A landscape with many peaks, sampled at points; each row gives a point and its height.
A climber steps from a point to the highest of its 2 nearest points, and stops where none of them is higher. Distance is the straight distance between rows; heights are no part of it.
k_476 h=326: [107  91 107  96  74  86 139 142 106 100  96 103  86  70  99  84  99 113
 105 107 106]
k_522 h=350: [ 85 119  85 111 117 105 136  98 101 124  94  79  84  58 105  96 119 106
 107 103  73]
k_514 h=361: [102 103  98  90  80  72 112 129  96  89  87  99  80  62 121  99 110 106
 103 116 110]
k_833 h=423: [ 88  93  89  84  88 104 116  89 120  94  88  99  90 127 110 104 107 101
  88  83  98]
k_798 h=129: [134  86  98  91 128  96  82  75  93 102  80  91 100 121 100  94  98 127
  97 101 124]
k_307 h=77: [116 111  92  99 142  88  89  97  79  91 116 122 103  91  83 113  86 105
 103 102 109]
k_586 h=297: [107 111 112  70 117 109  84  97  87 112 101  81 102 138 116  98 105  89
 101 118 135]
k_610 h=445: [123  75  75  84  94  97 136 110  88  79  93  97  84 111  88 106  86 108
  63  99  79]
k_128 h=412: [119 103  68  71 108  96 105  91  87  79 102  70  88  79  94 112 111 112
 103 121  92]
k_79 h=420: [ 60 112 110  99  98 111  97  97 119  92 108  97 104 131 110  99 112  84
 109  78 109]
k_330 h=332: [128  72  90  98  92  86 114  92  96  87 119 117 118 123  66 103  75 118
  99  89  70]
k_245 h=226: [ 55 131 119 138 111 130  98  94  93 130  99  91  96 109 119  98 131  81
 141 108 113]
k_602 h=93: [116  94 132  98 101 100 102 128  86 111 113 130 115 113  93  97  75  93
  78 112 124]
k_646 h=92: [ 87 101  90 110 140  88  94  80  86  93 117 124 111 106  87  94  87 101
 119  93  87]
k_948 h=174: [130  85  81 129 110  92 119  99 109 112  77 113 118  89 101  95  84  84
 105  86  92]
k_694 h=150: [ 75 105 110 136  89 121 102  73 109 123 102 119 109 113  73  91 106 132
 102  99  92]
k_881 h=314: [106 116  85 114 119 100 145 109 116 112 105  99 101  60  93  91  98  98
  93  87  82]
k_813 h=259: [ 82 110 100 102 120  90 105  84 107  81  84 100  92  94 130  96 107  79
  90  81 110]
k_791 h=433: [ 89 109 114 130 157 116  91  78  94 129  91  93 101 152  99 109 108 104
  72 106  93]
k_107 h=229: [127  77 101  92  73  87  74 110 116  96  82  96 123 124 120 105  95  73
 105  99 119]
k_50 h=471: [ 98  99  75 117 105  93  95  92 102  96 100 102  92  66  89 120  90  81
  63  98  73]
k_764 h=486: [114  79  87  76 116  99 107 104  86 104  97 101  80 105  85 108  86 101
  51 114  88]
k_136 h=424: [117  90 111  99 114 102 107 101  85 101  95 116  93  78  86  95  87 123
  84 102  87]
k_289 h=288: [107  92 107  97  65 100 106 130  95 113  99 103 100  87  89  95 103 114
 122 115 104]
k_64 h=142: [140  78  74  82 125  83  82  75  88  86  86  88  97 118  93 109  86 103
  90 111 100]
k_961 h=216: [113  86  99  74  63 101  95 108 108  72  79  83  81 103 109 105 115 122
 100 106 110]
k_785 h=327: [ 85 113 105 107 105 125  97 113  78 134  77  77  71  88 116 104 122  82
  84 134 106]
k_780 h=261: [120 126  96  90 103 107 100 101 104 138 105  67 117  81 105 105 111  65
  84 132  95]
k_983 h=376: [114 114  66  67 114  84  77 103  75  85 112  85  87  89 104 115 101  86
 110 124  94]
k_331 h=354: [127  81  87 105  89  92 124  98 101 100 118 100 120  89  63 103  81 111
 125  96  61]
k_763 h=151: [ 96  92  78 134 111  97 114  80 120 118  93 113 117  99  86  99  95  90
  95  81  73]
k_928 h=199: [141  93  87 102  93  94 118 101 123 104  83  89 126  79 100  92  91  81
  94  96  99]
k_23 h=76: [109 112 131 103 104 102  84 108 106 106 126 122 129 109  97  92  81  88
  87  96 108]
k_185 h=387: [ 89 120 132 126 145 132  84  93  90 135 106  99 113 143 105 106 108  92
  93 117 114]
k_225 h=479: [131 102  96  97  98  98 118 111  92 104 103  92  96  58  73 102  89  96
  80 110  79]
k_120 h=61: [109  98 108  80 104 101  75  98 105 104 109 103 113 122  99 112  84  75
  81 102 103]
k_866 h=300: [ 60 118  92 108  62 110 120 101 126  94 131 104 110  91  73  99 103 103
  92  88  70]
k_45 h=50: [116  82 110  86 106  87  70  79 110  81  98 100 114 129  95 105  85 100
  68  87 101]
k_662 h=473: [ 71  97  99  79  88 111  98 103 101 111  99  89  89 134 115  98 116  92
 110 101 111]
k_581 h=283: [ 84 114 111  74 118  93 101 125  73  88  96  98  82  99 128  94 102 110
 123 112 123]
k_883 h=299: [104 116  82  98  91 101  86 112 101 112 104  81  96  72 105 116  96  61
  97 126  84]
k_200 h=410: [ 97  90 130  87  76 116  95 127  97 115  98  87  90 128 101  91 111  87
 103 118 138]
k_426 h=284: [ 91 115  78 105 129  93 136  93 110  87 101  96  93  82 112  91 101  93
  96  77  92]
k_692 h=422: [114  85  82 114 103  75 104  90 107  79 102 116 101  77  98  98  87 105
  89  85  89]
k_994 h=385: [ 63  96  76  97  91 102 116  82 121  88 101 103  82  97  97 101 107 105
  90  72  77]
k_852 h=292: [ 49 129 106 127 130 112 127  95 100 128 104 129 100 107 103  92 106  97
  92  93  95]
k_675 h=34: [115  75 107  87  61  82  71 114 113  62 112 115 111 114  94 114  98 126
 111  77 109]
k_254 h=234: [110  89  96  86  52 102 101 101 110  75 101  89 104 103  90 111 110 107
  99  94  90]
k_337 h=269: [ 92 107 110  74 104  90  92  92  72 102  77  91  84 145 141 101  97  92
 102 114 138]
k_323 h=147: [ 79 111 100 144 115 131  99  78 107 150  79  86  92 106 107 106 127  95
 112 115  95]
k_145 h=197: [ 50 107 126 139  91 127  92  98  91 128  99 104  82  98  97  96 117 102
 124 105 115]
k_67 h=367: [133  76  99  94  81  81 122 121  93  78 121 122  95 107  74  95  78 123
 103  91  91]
k_700 h=255: [123  88 103  88  75  96  78 119  93  96 114 101 111  96  74 106  94 123
 125 112  96]
k_501 h=192: [ 81  93 111 114  63  90 101 109 130  69  96 113  93  90 107  91 111 124
 117  71 115]
k_258 h=336: [ 96 120  87  78 100  95  82 108  94 106 108  80  99  89 116 103 108  76
 118 109 101]
k_650 h=228: [132 100  96 110  83 108  88  89 111 124  91  84 123  83 100 104  99  76
  92 117 102]
k_927 h=362: [101 110 100  93 106 105 122 110 108  91 125 117 108  89  73  97  95  99
  80  94  77]
k_608 h=560: [149  79  76 107  88  82 113 121  85  91  99  97  98  57  81 107  82 107
 103 104  80]
k_982 h=490: [ 91 119  86  84 132 112 115  85 103 103  96  83  95 106 112 102 121 107
 103 102 103]
k_389 h=260: [102  94  98  74 115  75 104 122  79  73  89 113  78  99 123 103  98 124
 106  97 125]
k_933 h=360: [ 99 109 107  95  83 113 102 114  91 131  76  89  83 109 115  92 110  80
 105 132 119]
k_311 h=257: [117  90 123 102  82 102  70 100 113 107  99  94 120  99 109  92 100  86
 114 104 134]
k_670 h=370: [ 57 108 128 113  77 103  82 112 124  78 113 112 110 104 107  89 110  92
 104  84 120]
k_984 h=398: [123 117  94  96  96  71  94 101 108  92 102  79 104  45 124  97 104  80
 114 109 113]
k_724 h=397: [ 91  98  75  90  98  81 106 108  96  85  87  94  66  76 117 104 111 105
 125 103  95]
k_498 h=244: [109  81 103  87 120  75  92 104  81  81  90 128  98 117 109  98  78 124
  91  95 118]
k_215 h=186: [ 86  83  86 105  90 107  98  94 104  85 114 120 109 130  75 113  84 102
  69  80  75]
k_463 h=214: [ 92 107 114 114  83  95 101 102 120  80  85 102 119  75 120  89 111  96
 107  74 116]
k_753 h=15: [111  74 138 118  76 105  84 101  99 107 103 131 114 117  80  91  74 119
  99  98 120]
k_973 h=157: [ 70 107 104 128 105 114 112  67 119  89 110 119 109 121  85  95 111 138
  97  79  91]
k_631 h=480: [119  82  73 122  92  79 123  99  98  89 104 110  84  44  91  98  89 112
 102  96  76]
k_690 h=484: [ 81 120  96 104 152 123  96  68 101 121 103  92 105 140 110 117 112  95
 102  95  87]
k_551 h=305: [105 105  93 101 118  84 128 114  95 117  97 107 110  86 116  84  93  80
 138  92 105]
k_968 h=386: [108  89 115 106  86  95  89 109  97  86  83 109  96  75  91  99  89 116
  74  99 117]
k_500 h=403: [125  68  79  83 103  85 123 120  81  79 108 116  80 103  93  97  83 103
 103  88  78]
k_352 h=312: [ 69 140 109  70 117 108  93 106  80  87 107  82  83  92 123 103 124  91
 120 108 119]
k_691 h=391: [ 80 109  82 105 116 112 122  98  91 138  87  82  87  89 113 104 117  83
 111 116  78]
k_356 h=173: [ 80 102 110 114  77 100  96  75 124  79  99 113 111  94  90  95 108 131
 108  82  97]
k_808 h=108: [122  80 136 101 109  95  96 108 101 114  91 103 110 122  98  86  82 109
  76 100 135]
k_930 h=453: [112  94  77 104  98  82  84  94 109  83  98  94 102  70 116  98  87  74
 101 101 103]
k_863 h=415: [135 103  91 112  97  99 131 100 106  90 122 105 116  71  73  97  85 101
  85  92  57]
k_704 h=262: [ 87 102  93  85  61 100 110 105 116  79 126  97 110  80  80 106 105 114
 106  84  70]
k_16 h=41: [104  84 114  81  78 105  62 100 106  72  98 101 102 125  90 112 100 117
  90  87 112]
k_723 h=436: [ 87 106  70  82  99 102 127 107  88 112  94  86  72  96 118 101 115  95
 119 114  93]
k_859 h=324: [ 79 116 100 101 117 113 124 103 106 109 107 121  98 112  94  96 102 100
  83  89  86]
k_937 h=341: [ 74 128 126  79 110 122  84 105  81  92 107  87  83 113 134  93 113  86
  88 113 134]
k_539 h=265: [ 95 114 114 102 116  95 112 102  96 115  86 110 113 105 119  84 101 102
 136  93 126]
k_89 h=290: [ 91  97 120 114  64 111  65 121 111 104 116  94 107 104 104  99 113  88
 127 111 121]
k_880 h=128: [101 118  95 139 110 118  85  77 107 141  85  82 105  78 110 107 119  83
  95 110  84]
k_408 h=168: [115  73  91  99  79  95  77  95  97  69 107 106 105 114  76 123  72  99
  70  89  68]
k_192 h=25: [101  82 123 110  57  89  84 104  98  77 108 137 122 116  87  97  90 123
 109  87 102]
k_484 h=238: [ 93 121 121 112 113 112  91  94 111  99  90  87 110  89 125  90 120  94
  98  90 117]
k_180 h=154: [143  71  81  94 104  82  79  84  96  63 106  92  95 107  95 113  73  91
  76  95  83]
k_358 h=224: [ 97  82 116  89 104  92  82 103  94  89 107 131  96 130  80  95  80 121
  77 106 105]
k_618 h=205: [ 77  97  97 100  96  98  77  91  90  94 118 125 104 117  76 102  81 115
  91  99  83]
k_203 h=171: [ 77  91 106 134  88 123  90  87 106 134  87 105  99 101  85  97 112 105
 120 109  92]
k_274 h=120: [120  97 122  97 119 101  92  97  94  94  75  98  92 110 113  92 102 112
  89 108 137]
k_176 h=371: [ 89 114 128  68  78 117  94 120  93  99 106  75  80 104 114  94 121 100
  95 124 142]
k_867 h=258: [ 54 129 113 126 114 121 113 110  95 126  88 110  92 116 118  88 107  81
 117  94 100]
k_304 h=329: [ 63 101 118 100  61  98  70 112  98  83 118 110 103  91  98  99 109 102
 119  98 103]
k_556 h=344: [ 69 105 101 109  74 107 120 103 131 106  98  98 103  88  96  95 114  98
  87  91  82]
k_488 h=130: [ 94  86  81 117  92 100  90  76 107 110 100 105 118 107  87 106  89 106
 117  96  68]
k_216 h=351: [115 127  94  98 118  76 121 109  95  98  98  81 104  68 125  90 106  80
 131 105 105]
k_613 h=337: [109 105 132  99 121 127  83  98  83 141 118  83 104 146 107  97 104  83
 105 122 126]
k_36 h=547: [ 88 106 100  84 129 107 107  74  96 115  98  80 102 148 118  97 116 109
 107  94 102]
k_166 h=448: [105 117  81  75 122 104 122  88 103  96 107  71  90  77  89  96 117 117
  97  93  89]
k_316 h=237: [ 86 111 124 113 115 106  87  83  94 106  87 111  96  90 111  98 114 113
 121  95 128]
k_363 h=533: [129  93  74  98 123  97 104  95  95  92  90  88  85  91  93 110  83  76
  51 104  75]
k_554 h=110: [ 86 104  98 109 124 104  94  75 109 115 105 104 123 120  89  96  97 105
 133  83  91]
k_129 h=231: [133  74  81  70  63  90  77 127  89  79 107  87 100  94  90 117  92 109
 120 108  91]

Where does a climber stop that starts at each point below?
k_488 => k_36
k_675 => k_200
k_323 => k_608
k_694 => k_608
k_753 => k_200
k_961 => k_662
k_618 => k_200
